The views of a scene show one set of named points, each view turned or mirrored, shifted and resized as a whole, with a little noise and some points left out.

Scene 1
View 1
Veleg: [  5  14   4  -8  13  12 -13  -7  -7   5   0 -10  16  -9   2]
fop: [ -5  10   7  -5  13  10 -17 -12  -9   0  -2  -3  10 -10   2]
Geril: [-10  14  -9  -2  18  21 -18  -7 -16  -2   7   0   8  -8  -2]
kuvor: [ 18  13  26  -7  11   9 -19 -24  -1   9 -13 -19  18 -19  -1]
sevim: [ -4  -2  25  -3   3  -3 -20 -24  -6  -3 -13  -1   1 -11   7]
naveg: [ -9  -2  16  -7   2  -3 -16 -16  -6  -4  -7   2   4  -4  11]
beke: [  3  -1  33  -1   6  -4 -22 -32  -2   0 -18  -6   4 -13   5]
Pav: [  3  13  14  -1  18  17 -21 -21  -9   2  -4  -7   9 -15  -4]
seg: [ -2  -1  25  -5   5  -3 -21 -24  -4  -2 -13  -2   4 -10   8]
raram: [  4  10  10  -7  11   8 -16 -12  -6   4  -4 -10  13 -10   4]
Lim: [ 12  12  21  -3  15  11 -20 -25  -5   5 -11 -16  13 -19  -3]
zoluz: [ -2  12   9   2  19  18 -22 -20 -14   0  -2  -4   4 -14  -4]
View 2
fop: [  2   3 -12   6  -8   4   2   0  -6  -1  -7  -1  -9  -4   2]
seg: [  6   7  -9  14  -1   5  -1   1  -6   6  -3  -1 -12   1 -13]
Veleg: [  4  -3  -9   8 -12   7   1  -4  -5   0 -11   0 -11  -3   8]
naveg: [  2   7 -11   6  -2   1   0   1  -5   6  -5  -5 -13  -3 -12]
Pav: [  3   5 -10  11  -7   9   4   2  -9  -3  -3   7  -8  -3   6]
zoluz: [  2   8 -11   9  -5   6   6   4  -9  -4  -3   5  -8  -4   7]
Geril: [ -6   8 -16  -5  -7  -4   8   4  -6  -3  -4  -4  -7  -9   8]
beke: [  8   9  -6  20   1   9  -2   4  -8   5   0   4 -11   2 -14]
raram: [  1   4 -11   8  -7   5   4   1  -7  -2  -5   1 -10  -5   4]
View 3
Geril: [  2  -7   4   0   0  27  -2  15  18   2   0  -4 -19   3 -19]
sevim: [ -5  -3 -14  -3 -18  10  -2   6   7   7  -8  -4 -18   3   8]
raram: [  2  -3  -3  -2  -6  16  -1   7  11   3  -1  -9 -18   2  -8]
Pav: [  1  -2   2  -3  -2  14  -1   3   7  -1  -1  -9 -16   0  -6]
naveg: [ -4  -6 -16  -2 -18  15  -1  11  13  10  -6  -5 -20   6   1]
seg: [ -5  -3 -19  -4 -20   4   2   3   7  10  -6 -12 -18   4   6]
beke: [ -6   1 -13  -4 -17   3  -3   0   1   5  -7  -8 -16   0  12]
fop: [  1  -4  -4  -3  -8  18   0   9  13   4  -2  -8 -18   3  -9]
Veleg: [  5  -5  -6  -2  -5  14   4   7  11   6   3 -17 -17   3 -15]
Lim: [  2   2  -5  -5  -4   6   0  -3   2   1   1 -17 -14  -2  -3]
kuvor: [  4   2  -8  -6  -4   0   4  -5   0   3   2 -21 -14  -2  -2]
zoluz: [  0  -2   3  -2  -2  18  -4   4   8  -1  -2  -5 -16   0  -7]
View 4
Geril: [  4   1   8  13  -1  15   4 -13   4   6   3 -11 -21 -11 -24]
naveg: [ 12  21   1  -1  11   4   8  -3   2   4   7   4  -3 -10 -11]
kuvor: [-9 -8  3 -7  7 -8 -6 -6 -3 12 18 10 -7 -3 -5]
sevim: [ 6 13 -3 -7 13  2  7 -3  2  4  3  9  3 -5 -6]
raram: [  2   1   4   4   2   7   1  -8   3   8   8  -2 -13  -7 -15]
fop: [  3   5   5   6   4   5   3  -9   2   7   8  -1 -12  -7 -16]
seg: [ 5 12 -2 -8 12  0  6 -2  2  5  6  8  1 -5 -6]
beke: [  0   6  -4 -14  14   0   3  -2   1   7   5  13   5  -3   0]
Lim: [-9 -8  2 -5  5 -3 -5 -7  0  9 13  6 -7 -2 -7]

In a view up to two points have been moved. Name them for each view, in the order of its rows, or write -.
view 1 => raram
view 2 => Geril
view 3 => seg
view 4 => -
